Points on a hilly landscape, in no order, each with its height.
From any point a ball rolls to the lowest of the 2 points nearest to it. It stops when none of these is lower. Distance is the straight distance between rows; heights are no part of it.
J_50 height 7.57: [ 24 -53  20 -45  25 -13 -32 -22 -11  57  16 -11   0  -1  -8   2  -5  42
  38  11  23  35 -33  59  40 -14  29  48  14  37  27 -25 -44  25  66  31
   5 -33 -43  23  10 -12 -13  14  63 -10]
J_903 height 8.69: [-14  -9 -44   7  35  21  11 -19  42  24  -3  -4  82  11  33  -3 -38  -3
 -36  30   2   8 -37  23 -11  31  -7  28  33  57  23   9 -13  25  -3 -46
 -29  -9 -24 -76   1  30  27  62 -27  25]
J_745 height 2.67: [ 53  -2  54 -58 -33 -26 -38   0  15 -33  30  17 -66 -14 -51  37  13  11
  13 -54  -5  60  14 -15 -21  16   2 -12 -46 -15 -26 -63  -7 -52  49  29
 -22 -14  84  14 -46 -11  16 -11   0  36]
J_379 height 6.57: [-62 -20 -60 -32   1  12  18 -13 -11  17 -40 -58   8  11   7 -17 -46 -11
 -24  67  27 -30  10   7  40 -35  -1  50  23  -8  45  40  -8  42  25 -61
 -13 -38 -50 -22  39  -8 -27  -5 -23  -8]
J_501 height 5.09: [ -3  65 -13  13  19  57  35 -20  48 -11  32  19   1 -31  -5  24  39 -45
 -66 -62 -24 -25 -28 -31  17   5  -8  43   7   2 -44  18 -51 -43   1  35
 -46   2  21 -85 -41  17   2  23   8  -7]
J_976 height 8.52: [ -1 -13 -74 -13  44  34  30  -2  36  13  -1 -27  94  13  65 -13 -40  -6
 -44  15  10   4  -8  -2 -21  -1  21  36  10  55  33  13   9  44  -5 -63
 -42 -28 -43 -81 -21  25  37  72 -61  26]
J_639 height 8.31: [ 13  39 -76  -7  19  39  25  -5  48   3   6  -2  83  17  73  -5  -8 -13
 -62   9  -6 -16   2 -23 -29 -14  15  21   4  20  29  26  21  41 -11 -48
 -22  -7 -74 -62   3  41  33  43 -84  23]
J_293 height 2.53: [ 16  16   4  29   2 -31   7   1  16 -41  22  19   3  11   9 -23 -26  -4
  -4 -62  13  35  -7  23 -66  29 -31 -39  -3   7 -23 -24  17 -23 -70  25
  -6  33  33   0 -57 -11  13  -2   4  36]
J_677 height 5.55: [-13   9 -20  18  46 -23  26  48   8 -28 -17 -10  63  28  23   7 -12 -33
  -4 -20 -18  -3   3  50 -61  44 -12 -64  14  13  -2   4   4  21 -67  17
  51   3 -31 -11  -4  -1  -4  11  49   9]
J_843 height 7.55: [ 33  30 -53  49   0  15   1 -19  51 -10  37  33  38 -70  35 -58  29  21
 -27  11  13  11 -16 -69  14 -14   2 -21 -24  31  -4  -6  36 -43 -31 -36
 -89  -6  49 -46 -78   5  25  -6 -70  33]
J_546 height 2.37: [ 24 -24  48  -7  -1 -21 -12 -33  30  45  32 -23  -9  -6 -13  32  22  20
   9 -56  -2  30 -38  -7  -9 -33  12  27  -2   5 -26   1 -30 -32  35  51
 -27  28  23 -11 -32   8 -23  -5  24 -25]
J_481 height 5.20: [ 25  51  11  40   2  39  -4 -15   1   7  43  34 -56 -46  10  13  43 -16
 -26 -48 -23 -75 -19 -45  27 -15   5  46   3  -5 -31 -30  -4 -50  -8  20
 -36  22  29 -45 -11  24 -28 -26 -20 -29]
J_949 height 1.41: [ -8  27   0   5   7 -20  16  30  13 -41   4  18  21  -4  40 -30 -22 -20
  13 -48  17  16 -16  61 -53  48 -20 -60 -12  22 -39 -20 -14 -13 -51  19
  10   7  19  13 -53 -26  24 -17  32  36]
J_89 height 7.79: [ 32 -60  28 -21  31 -32 -32   1 -37  40   7 -10  -9 -35  -1  15  -8  22
  74  11  33  30 -13  62  45  -4  45  22 -13  31  22 -31 -41  62  57  14
  -6 -50 -38  54   0 -24  27   0  81  35]
J_829 height 4.10: [ -5  21 -20   7  14  69  50 -37  62  21  25 -19  52 -17   4  38   9  -3
 -36 -30  20  26 -62  -2   4  29  -8  42  15  23 -47  26 -65 -59  50  11
 -26  33   2 -62 -20   8  27  65  24 -23]
J_896 height 4.78: [  -5   38   27   28   36  -45   34   65   10  -39  -21  -22   37   29
   34   -5   12  -17    9  -32  -48   -8   48   34  -72   52  -27 -101
    1  -21    8   24   11   14  -87    6   66   -8   14   21    2    5
   -2   -5   41   17]
J_72 height 6.05: [-17   9 -19  14  59 -20  32  29  31   3   8   6  65  47  28  22 -20 -19
 -18 -37 -11  57 -13  18 -51  59 -26 -29  33   8 -13  25 -22  16 -62  10
  31  35  -8 -42  -5  17  -2  35  36   1]
J_492 height 7.23: [ 17  11 -53  50 -21  38 -24 -40  26 -17  27  33  16 -74  -7 -82  12  32
   3  24  34   3 -26 -28  31  -7  12  15 -25  13 -17 -30  10 -53   6 -10
 -98 -39  53 -28 -58  -4  29  -4 -61  15]
J_646 height 4.46: [ -8 -49   8 -20  36 -75 -17  19 -29  83 -13 -14   5  31   4  36  -6  -9
  69  18 -42  23  28  11  -7  -9  -3  -3  24  -4   9  20  17  48 -12  -5
   5   2 -27  19  74  -1 -32  27  50   5]
J_310 height 6.56: [  3  81 -27  45 -25  37  24 -11 -13 -43   6  24 -16   2 -21 -31  19  -5
 -50  18 -16 -64   9 -65   0   7 -34  -7 -19 -43  -9  29  16 -61 -44   2
  -2  44   8 -11 -23  41 -15 -52 -55 -32]
J_322 height 5.97: [ 12  -6 -14   6  -2 -21  37   7 -86 -44 -31  17 -12  22 -37 -33 -10 -34
  29  54 -15 -15  54  -6   3   9  -9 -58 -16 -40  30 -22  57  -5 -39 -33
  17 -17  24  65  26 -55  42 -10 -32 -16]
J_237 height 5.40: [ 18 -28  26   2  29 -48  -2  25 -57  18 -19 -21 -13 -36   8  14  -8 -37
  71  17  -6  10   8  46 -18  23  13 -69  -9 -18  -2   0   0  60  10 -26
  11 -19   4  49  17 -26  26 -13  52  47]
J_343 height 6.92: [ 12   2 -26  36   2   4 -16 -27  32 -18  50  25  -5 -53   5 -52   8  28
   8 -15  39  12 -42  -2  10   1 -26  12   7  20 -38 -22 -14 -33  11  -4
 -63 -23  38 -27 -40  -1  25  15  -9  18]
J_666 height 5.27: [ -4 -10  64  13 -50 -12 -18  33 -41   6 -29   6 -63  11 -12  16  36 -15
  23  21 -24 -12  27  12 -17 -14   8 -41   1 -27   5  -6  -3  33  30  -1
  82   8  15  41  46 -19 -12   5  20  10]
J_173 height 3.67: [-22 -20  -5  -1  15   4  13 -38  21  29  25  -1  40  11   6   8 -13  -4
  17 -18  25  44 -58  25  -9  12 -21  18  23  32 -31   9 -45   2  23  30
  -8  14 -18 -29 -10  -6  30  28  49   9]
J_165 height 7.07: [ -2   2 -39  47  17 -13   6   5  13  22 -13  42  31 -11  31 -48 -50  20
  -2  28 -15   3  13 -23 -21 -15 -24  -7   5   3  23   3  25  29 -33 -41
 -29  -5   9  -6 -11   8   6 -10 -64  26]
J_144 height 6.18: [ -5  40 -44  63  -9  37  17 -23  18 -27  -3  23  -3   7 -23 -21   3 -19
 -58  20   8 -62 -12 -48   3   6 -23   2  -3  -5 -23  33   7 -25 -31 -14
  -2  50 -35 -31 -12  35 -20 -38 -56  -9]
J_775 height 5.76: [-12  50 -56  41  -4  53  26 -17  30 -50 -15  36  46  31 -12 -39 -17 -20
 -63  33  17 -53 -13  -5 -15  41   0  -5  -5  -8 -11  38  -8 -26 -55 -21
  29  24 -38 -43 -45  30  -9 -20 -45 -16]
J_132 height 1.49: [-35 -22  16 -57  15  32  -2  24 -75 -38 -33   2 -63 -33 -45  12   4   9
  39  52  49   5  41  48  47 -41  43  -4 -41 -24  35   2   4  23  42 -38
  58 -55 -30  62  19 -31  26 -32  23 -31]
J_277 height 5.47: [  7  47   0  24  15  74  -9 -12  54  -9  27  26 -18 -52  19  -7  57 -11
 -34 -42 -28 -34 -15 -35  43 -18 -10  43   8   4 -21 -10 -25 -46  18  29
 -73   0  21 -62 -37   4 -13  -8   7 -14]
J_43 height 4.76: [-18   6 -57  38  12  29  27 -30  54 -34  -5  29  49 -17  28 -39 -19   0
 -50  15  27 -31 -44  34  -3  65  24  13  -6  52 -38   9 -41 -21 -31 -22
   9   3 -14 -55 -58  11  29  29  -9  16]
J_987 height 2.98: [ 29 -39  82 -27 -43  33 -58  -6 -17  35  31  -8 -64 -17 -30  44  53  15
  -2 -23 -16 -23  -9 -22  17  -2  37  24 -10   0  16 -13   2   1  27  20
  23  29 -29  27  32  10 -78   1  16 -41]
J_606 height 7.08: [-78 -16 -52 -40 -16   7  46   1 -42 -38 -61 -53 -34  39   9 -12 -37 -35
 -25  50  32 -34  23  -7  42 -33   5  44  36 -28  51  51   5  14   4 -41
  35 -20 -70  -8  29 -32 -13 -20  -8 -37]
J_718 height 7.31: [ 10  15 -22  42  -5 -50  14  42  -5   8 -19  34  23  16  19 -23 -41   4
  27   2 -26 -17  41 -20 -25 -23 -32 -32  17 -15  14  15  44  35 -48 -14
   8  -5   7  28  29  11   2   7 -34  21]
J_439 height 5.75: [-17 -36 -41 -18  23 -21 -13  -5 -56  25 -33 -16 -23 -22  -2 -58 -26   2
  -2  66  14 -20  38  -2  40 -34 -22  65 -13 -38  68  -5  21  11  14 -78
 -41 -47 -27  34  15 -18  -3 -22 -27 -16]
J_675 height 2.07: [-17  -8  74  -7   2 -23 -20 -13  27  42  -8 -32 -18  53  -1  63  -1 -11
  -5 -47 -35  53 -34 -15 -48 -11  22 -16  -4  -8 -40  16 -18  -9  41  47
  27  53   8  11  -9   9 -47 -15  39  28]
J_839 height 8.10: [ 30  42 -31  62   9 -17  13   3  43 -16  24  38  31 -32  36 -37   0  33
 -61   1 -32   0 -13 -47 -41  -9 -25 -22  12   6  19   2  29  -5 -45 -27
 -45  28  11 -64 -49  35   1  -1 -78  29]
J_664 height 6.21: [-37 -20 -53 -10   9  -1 -12 -21 -25  30 -37 -13  25  -1   4 -43 -32  20
 -11  60   8 -27  12  -6  25 -42 -12  53 -19  -8  34   2  16  41  13 -64
 -30 -20 -28 -21  15   1  -5 -15 -47   9]
J_477 height 4.28: [  10   59   75  -49   12   40  -42   12   39  -29    2    4  -29  -23
  -25   63   16    3  -28 -108  -10    4   -6  -35   35  -26   -3   -7
  -14   -6  -63   -9  -37  -76   33   55  -12   28   66  -43  -42   -1
    6  -21   11  -16]
J_349 height 3.00: [ 12  -5  34 -17   2  36 -12 -31  31  24  29  -5  -2 -33 -12  22  37  14
  -6 -43  13   5 -44  -9  39  -5   4  37  10  16 -29   1 -59 -33  55  49
 -38  19   1 -19 -16   1 -19  12  31 -43]
J_968 height 7.09: [-14  82 -11  17 -39  43  17   7 -43 -75   2  17 -19  32 -37 -40   8 -10
 -38  23  10 -65  37 -48 -18  11 -27 -27  -9 -43   0  32  29 -46 -42  12
  43  24  -3  29   7   3  16 -37 -43 -28]
J_941 height 5.83: [-23   7  60   2 -47  25 -16  35 -40 -44 -29  17 -57  16 -27  11  27   1
   3  22  -8 -21  29  21 -18   3 -11 -71 -13 -44 -23  -5   2  11  14 -13
  91  -8  29  55  24 -42  12 -17   9  12]
J_417 height 6.40: [-47  35  49   9 -37  61  -8  47 -21 -73 -27  11 -49  20 -29  -2  21  10
 -25  20   6 -42  -4  -6 -16   3   0 -55  -7 -42 -26  27  -4  12  -5  13
  99  15 -19  25  14 -20   5 -29 -10  -8]
J_841 height 3.88: [  12   56    5   18    6  -29   40   57   26  -54  -12    1   41   28
   46  -37   -4   -8  -17  -54  -18    5   41   37  -80   52  -43  -88
  -15   -2  -11  -12   25   12 -109   11   32    8   28   23  -31   22
    4  -26   23   10]
J_386 height 5.84: [ 23 -44  14 -13  45 -73 -16  25 -42   8   8 -22  29 -55   9  21 -35 -18
 101  19  36  40  -2  69 -10  38  21 -60 -23  15  -3 -28  -4  29   9 -23
 -31 -39   6  48  -6 -14  42  -9  50  40]
J_216 height 6.44: [ -7 -40 -24  45  38 -42 -21   0  -3  23  11  17  30 -29  15 -20 -39   9
  65  15  14  36 -14  39   8   5 -21   3  14  35   3 -27   4  41   0 -23
 -49 -39   4   2 -12 -25  12   1  11  29]
J_19 height 1.66: [  7 -68  18 -47 -27  28 -47 -16 -25  59  12 -13 -23  16  -1  27   8  26
  31  12  15 -31 -12  35  36  -8  56  46  26   9  33 -33  -3  35  38   8
  27  20 -53  19  48  24 -58  12  37 -47]
J_499 height 7.70: [-76 -15 -50 -24  14 -43  55  10 -40 -55 -52 -51  -8  34  18   1 -41 -43
   6  53  -3 -17  60 -30  70  -4   4  21  40 -50  47  54  15   9 -37 -14
  26 -20 -80 -10  37  -1  10  -3 -23 -27]
J_130 height 5.26: [  6  34 -62  29  31  33  40  -4  64 -56 -27  37  71   9  24 -35 -41 -15
 -68  17  -8 -27 -25  30 -22  70   9 -12 -20  25 -25  34 -17 -26 -69 -28
  40   7 -32 -39 -38  22  11   2 -14 -16]
J_423 height 7.13: [ -6 -61  -8 -10  19 -10   7 -58  38  59   5 -28  49  14  17 -13   0  38
  32  18  10  76 -42  28  23 -11  -8  49  32  57  12 -11 -22   0  55   5
 -62   3  -6 -31   3  28 -11  42  26  -3]
J_785 height 3.58: [ 30  39  75 -49 -20  -3 -35  -4  38 -20   2   2 -57 -12 -20  66  18  34
   3 -91 -34  29  11 -39   6 -12  -4  -1 -38 -34 -50 -30   3 -69  61  35
 -30   9  90   0 -46 -12  14 -25  27   6]
J_557 height 2.68: [-60 -32  -1 -16   8  -8  24  44 -74 -57 -53 -65 -23  18 -12  34 -11 -34
  47  28   7 -16  52 -10  18 -23  49 -22  22 -56  21  49   1  28   4 -10
  62 -17 -47  21  38 -21  23 -13   7 -30]
J_521 height 8.78: [-18  10 -63  33  10   8   8  -5  19   8 -16   6  39  24   9   1 -31 -10
 -38  32  -2 -37 -20   6 -10   8 -20  34  32  36  13  15   3  17 -15 -34
   1   1 -34 -55   8  24   7  14 -35   5]
J_233 height 1.59: [ 30  -9  61 -36 -50 -28 -15   8  -8 -16  30  31 -80  -5 -34  21  29  -1
  -4 -28 -24  51  13   8 -25  24  -1 -49 -26 -30 -22 -61   6 -14  19  10
  22 -17  70  29  -7 -26   4 -20  23  49]
J_320 height 8.74: [ -9  17  -2  34 -15  -3  25 -33   9  29   3 -32 -10  25   7  39  41 -29
 -47  -3 -47 -38   9 -33   6 -11 -11  28  38   9  23  16  23 -22  -3   9
 -31  81 -37 -40  34  45 -71  14 -15 -30]
J_35 height 6.67: [  1 -14 -19  45  10 -29 -14 -21  32   9  25  22  22 -26  12 -55 -19  23
  27  10  23  31 -31  12  11   7 -22   8   9  33  -9 -25   3  18  -8 -11
 -46 -14  26 -22 -38  -1  19   9   4  31]
J_196 height 6.94: [  6 -44  -4  32   8 -18 -11 -44  21  38  26   1  37 -23  14 -36   8  45
  21  23   9  53 -39  15  16 -10 -25  38   9  73  18 -15 -18  -7  41   2
 -76 -11  28 -43 -14  21 -10  28   7  27]
J_414 height 3.07: [ 18 -37   1   8 -23 -18 -29  -1 -40  20  -6  23 -45  13   0 -15  10  14
  40  29   7 -29  23  18  11 -27  32  31 -14 -18  34   7  21  41  29 -12
  29 -17 -13  61  51  -9 -15 -27  -9  -9]
J_973 height 1.50: [  1 -14  35   5  10 -33  -9 -16  -6  47   9 -16 -17  26  -9  15   3   2
   2 -24 -32  35 -17  -9 -39 -16  -5  -8  17   2 -16  14   8 -14  20  44
 -11  43  16   2  -1   5 -40   0  37   6]
J_741 height 2.42: [ -8 -50  18 -51 -20  48  -6 -31   2  81  20 -41   6  14   5  18 -11  25
  -6   3  12   1 -49  23  26   5  32  52  19  24  13 -18 -15  28  70  36
  -5  22 -52   8  38  13 -28  18  38 -58]
J_880 height 2.54: [ 18 -25  55 -13 -67  -6 -15   3 -11 -15   7  39 -67   0 -34  20  41 -10
   8   5  -4  15  17   4 -22  -6  14 -38 -33 -27  -8 -46  21   8  10  -7
  44 -41  70  65  38 -15 -12 -45 -10  32]
J_112 height 6.16: [ 28 -60  -6  22  36 -61 -17   5 -42  15  20  12  22 -34   8  -3 -31   9
  91  10  42  48   8  62  18  14  15 -13 -13  22  13 -34   1  48   8 -25
 -54 -73   8  53  -2 -28  44 -17  28  48]
J_972 height 2.60: [  4 -21  13 -44 -11  23   0  21 -84  -4   2  38 -45 -22 -52 -10   6   6
  42  56  19  -1  46  28  17 -19  42  11 -62 -16  37 -27  31  18  28 -22
  34 -59   6  93  31 -26  24 -40   3 -17]
J_520 height 4.24: [-15 -10 -35  20  12  24  17 -33  41 -17  21  -2  57  -1   2 -22  -8  -1
 -16  -6  22  14 -56  44   1  50 -15  10  15  50 -30   8 -54 -10 -12   2
  -9   9   2 -66 -51  -7  25  57  24  10]
J_720 height 8.54: [ -1  18 -32  38  23 -14  27 -10  32  32   4  -7   4  17  12  20   7  -1
 -67  -4 -53  -6  12 -55 -18 -14 -27   1  34  28  14  17  18   0 -28   0
 -36  47 -32 -60  21  64 -43  26 -34  -4]
J_789 height 8.09: [  21   26  -74   21   16   26   11    1   52    1    7   31   84    3
   64  -42   11   -6  -47   22  -17   -3    2  -42  -30  -12    2    3
    0   54   23   18   25   13  -29  -51  -34   16  -53  -79  -40   47
   13   19 -103   26]
J_287 height 5.95: [ 65  -4  47 -73 -13   1 -70  -1  34   4  36  -9 -33 -47 -10  33  29  58
  10 -31  60  65  -3  -1  33  -9  -3  20 -27   8 -12 -57 -50 -55  54  52
 -38 -18  43  48 -34 -30   1   6  39   1]
J_983 height 8.19: [-58  27 -63  -5   4 -23  50  22  -5 -33 -60 -37  31  55   9  11 -34 -19
 -16  43   7 -27  47 -26  34  -4   2  15  24 -48  37  55  19  24 -53 -27
  40 -10 -63  -4  25  10   3  13 -27 -17]
J_627 height 6.50: [ 13  -1 -28  13   9   0  34   6 -62 -23 -22  41  21   5 -17 -41 -41 -19
  17  16  14 -24  16   7 -16  28 -28 -51 -18 -22  -5 -27  44 -22 -44 -31
   4 -22  40  54  -3 -45  29 -35 -24 -20]
J_85 height 3.66: [ 40 -60   8   8  -6 -44 -44 -25 -31  60  12  13 -27  -4  14   5  -7  25
  53  17 -12   9  25  23   3 -13  24  36  -4  11  45 -23  26  44  39  -1
 -11  -3   7  47  48   7 -32  -4  23   9]
J_363 height 4.88: [ 16  23  61 -58  17  54 -61  10  63  -7  14 -27  -4 -46 -25  50  34  -2
 -22 -56  38  15 -13 -17  65 -19 -18   4 -18   1 -66  -4 -63 -75  33  59
 -14   1  36 -27 -19 -22  -1 -10  36 -40]
J_570 height 7.83: [  35   37  -65   29    9   20    6   -4   33   -5   20   48   63  -30
   52  -53    7   33  -37   26  -18   -1   -8  -65   -8  -37  -18  -16
  -21   41   30    3   33  -12  -34  -31  -62   12   -2  -50  -67   25
   32    0 -104   28]
J_806 height 6.99: [  6  21 -10  26 -27 -57  31  28 -45 -20 -31  15   1  34  11 -13 -18  -6
  31  17 -12 -24  67 -45  -2 -14 -29 -16   8 -39  24  29  59  14 -46   3
  41 -10  16  43  54 -13   1 -19 -49   7]
J_253 height 3.78: [-13  -6  78 -24 -55  31 -31  11 -24  14 -13 -37 -71  33 -26  49  62 -15
 -24 -11 -34 -41  -6 -28  -6   6  18  20  24 -11  18  14  16   4  34  16
  45  62 -33  17  46   9 -62  24  18 -62]
J_827 height 2.79: [  -1   18   25   -6  -17  -48   43   30   -5  -51  -16    5   16   13
   38  -17    2  -20   -5  -50  -10   10   41   51  -74   42  -22 -105
  -19   -3  -32  -40   13   -9  -74    7   17  -19   55   38  -43  -22
   13  -44   11   45]
J_938 height 4.54: [ -5 -28  85 -20 -58   0 -34   7 -24  29 -29 -31 -58  25  -8  35  54   1
  -4   4 -44  -5  25  -1  -4  -4  17  -2  21 -15  29   9  -7  31  33  38
  64  50  -5  38  53  -7 -44  25  38 -14]
J_574 height 4.64: [ -9  57  13 -26  18  74  28 -14  65   1  28 -12  41 -22 -12  71  27 -23
 -47 -74  11   0 -52 -15  15   4  11  37  -3   5 -66  25 -71 -63  27  53
 -23  31  26 -68 -25  12  16  36  23 -27]
J_691 height 8.33: [ 15  41 -26  64  16 -20  14   0  36 -10  20  21  17   2   6 -21   2  -8
 -60  -2 -37  -1   4 -50 -36 -14 -49  -2  23   0  18   6  26  -6 -44   1
 -21  45 -20 -38  -5  53 -14   0 -50  19]
J_373 height 2.19: [ -3 -37  79 -56 -20  51 -37  -3  12  69   0 -46 -39   1 -26  57  29  11
 -28 -25 -11  18 -42 -10  18   6  28  21  -5   9  -8  -1 -11  -7  33  46
  38  31 -32  17  18  -8 -44  13  27 -64]
J_80 height 3.45: [ 25  15  28  14 -35 -34  16  -6  10 -43  43  23 -40  18 -20 -16 -18   0
 -20 -52 -18  10   9  -1 -61  19 -12 -61 -11  -9 -25 -42  32 -35 -43  18
 -10  13  49  12 -37 -18  10 -12   2  43]
J_493 height 7.34: [ -2 -51 -10 -29  14  -5   0 -42   8  61   1 -36  39  12   6 -19 -21  38
  24  23  22  42 -45  69  47 -11  18  57  22  49  19 -23 -46  34  70   7
 -56 -53 -24 -24   3  11   4  40  52  13]
J_802 height 4.89: [ -8 -25  20  -7  20 -56 -12  46 -46  33 -21 -28  -6   6   6  27   7 -23
  57   8 -41  -8  24  18  -8  -6  16 -39  25 -17   3  31  20  62  -5   2
  31 -10  -7  27  55 -19   8  12  48  24]
J_226 height 6.55: [ 16  -8 -13  -6 -32 -52  15  32 -84 -22 -44   3 -12  26  -9  -6  13 -23
  44  28 -39   0  62 -12   0  -5 -11 -37  -8 -41  26   2  61  17 -32 -15
  26 -30  55  68  77 -33  23  -8 -35   7]
J_817 height 3.59: [  1  -1  -6 -28  -2  59  18 -37  66  31  27 -17  42 -32  -6  24  16  12
  -8 -18  47  33 -69  11  37   5  18  42  14  25 -63   4 -69 -45  62  36
 -30  11  -8 -36 -11  12   2  54  38 -33]
J_442 height 3.22: [ 19 -11  24 -38 -40  12 -27   5 -43 -19   2  61 -50  -6 -41  -8  27   6
  30  30  17   3  31   4  -5   0  19  -4 -61 -11  15 -25  24  15  28 -13
  40 -38  64  89  34 -38  11 -35 -13  -8]
J_357 height 2.35: [ -8 -41  -2 -11 -11   4 -27  -8  -6  43  -3  -8 -18  15 -13   1 -16  18
  23  31  12 -48 -12  41  35 -13  39  56  15   1  25 -16  -2  46  45 -22
  11  -8 -45  22  29   9 -34 -19  18 -22]
J_986 height 0.74: [-43 -17  18 -38   0  43  13  46 -69 -42 -66 -34 -50   8 -37  17   9  -3
  34  56  22 -17  22  18  28 -30  34  -9 -14 -28  33  37   1  41  30 -20
  83 -19 -30  32  18 -35  20 -21  19 -34]
J_332 height 8.56: [-25  36 -59  21  17 -32  17  30  15  -2 -36  -3  52  40  10  -4 -31  -6
  -9  24 -12 -35  28 -22  -5   3 -34   5  31 -16  30  27  20  38 -37 -36
  23  -7 -54 -47  17  28   5   8 -52   1]
J_698 height 4.79: [ 14  43  22  21   2  12   7 -13   5 -33  46  15 -50 -19 -15   0   5 -19
 -39 -55 -19 -26 -19 -31 -14 -15 -16   3 -12  -4 -41 -11 -12 -36 -23  37
 -17  23  31 -31 -33  12  -9  -5   7  -9]
J_180 height 3.08: [-26 -10  12 -29  -1  32  14 -15  30  68  21 -25  15  34 -11  28 -13 -11
 -23  -7  19  17 -55  12  -4  12  11  20  23  30 -28   6 -26  14  37  31
  20  33 -42 -15  21   8  -2  29  47 -23]
J_534 height 4.08: [  6 -62 -12   7  27 -65 -34   1 -17  80 -12  -7  -2  13  30   1 -29  18
  67  13 -25  -5  36  23  16 -18  -2  41  24  10  31   1  22  67   1 -13
 -23 -20 -13  11  66  14 -38  15   3   8]
J_864 height 6.93: [-23  52  18  31 -37  23   9  22  -7 -82 -12 -15 -31  47 -25 -10  19 -12
 -28  17  -8 -52  -1 -30 -41  17 -14 -33   5 -27  -3  55  15 -20 -28  25
  82  25 -17  16  17  12 -10 -15  -6 -19]
J_582 height 4.21: [ 11  63  27   9 -23 -18   0 -13   6 -59  49  13 -55  21 -29   8 -15 -12
 -31 -65 -24 -25  -1 -39 -52   1 -22 -33 -23 -27 -23 -23  23 -50 -51  21
   4  28  59 -12 -36  17   4 -12  -7  22]
J_620 height 6.34: [ 68 -27  28 -53 -28 -10 -67 -15  16   6  70  26 -47 -45 -23   7  31  39
  17 -26  37  34   0   0  28  -4  40  15 -34  19  -4 -65 -25 -41  24  35
 -36 -45  60  63   4 -16  -2  -2   4  20]
J_725 height 1.09: [-13  -9  69 -35 -15  21   0  -7  37  55 -13 -58  -9  32 -10  75  29  -6
 -16 -28 -13  34 -42 -16 -30 -15  32   2   4 -10 -24   9 -26  -4  53  39
  46  46 -15  12  12 -11 -36  -1  28 -10]
J_624 height 6.81: [ 11   2 -18  40  -3 -27   7 -16 -37   5  -9  45  16 -17  -1 -37 -42  13
  21  22  20 -10   0   8   0   5 -15  -5  -4   0   4 -19  33  16 -16 -26
 -17 -36  24  42   3 -20  16 -44 -43   9]
J_329 height 5.39: [ 33  35  43 -61   0  34 -60   1  57  -8  13 -18   1 -41 -25  40  30  37
  27 -65  57  44 -15 -13  29 -30 -18  17 -22 -21 -57 -18 -55 -66  41  51
 -31   9  53   4 -51 -21  -2   2  37 -20]
J_472 height 4.16: [-51 -41 -33 -13  -4 -55   9  33 -91 -24 -50 -37 -24   5  -8 -11  -8 -25
  69  48 -12  -4  74 -19  53 -32  31  -2   3 -55  37  44  41  20 -22 -16
  32 -16 -27  40  57 -17  16  -3   0 -14]
J_27 height 5.04: [-24 -30 -43   3  14 -24  17  24 -85  -2 -35  -5 -28   1 -19 -31 -32 -20
  43  46   3  -5  56  -2  41 -29   0  23 -13 -46  45  14  29  19 -16 -48
   2 -30 -16  54  23 -26  31 -16 -15 -10]

For each start below, name the point where the ball stops.
J_574 -> J_973
J_481 -> J_949
J_35 -> J_19
J_144 -> J_19
J_864 -> J_725
J_287 -> J_233
J_89 -> J_19
J_983 -> J_986
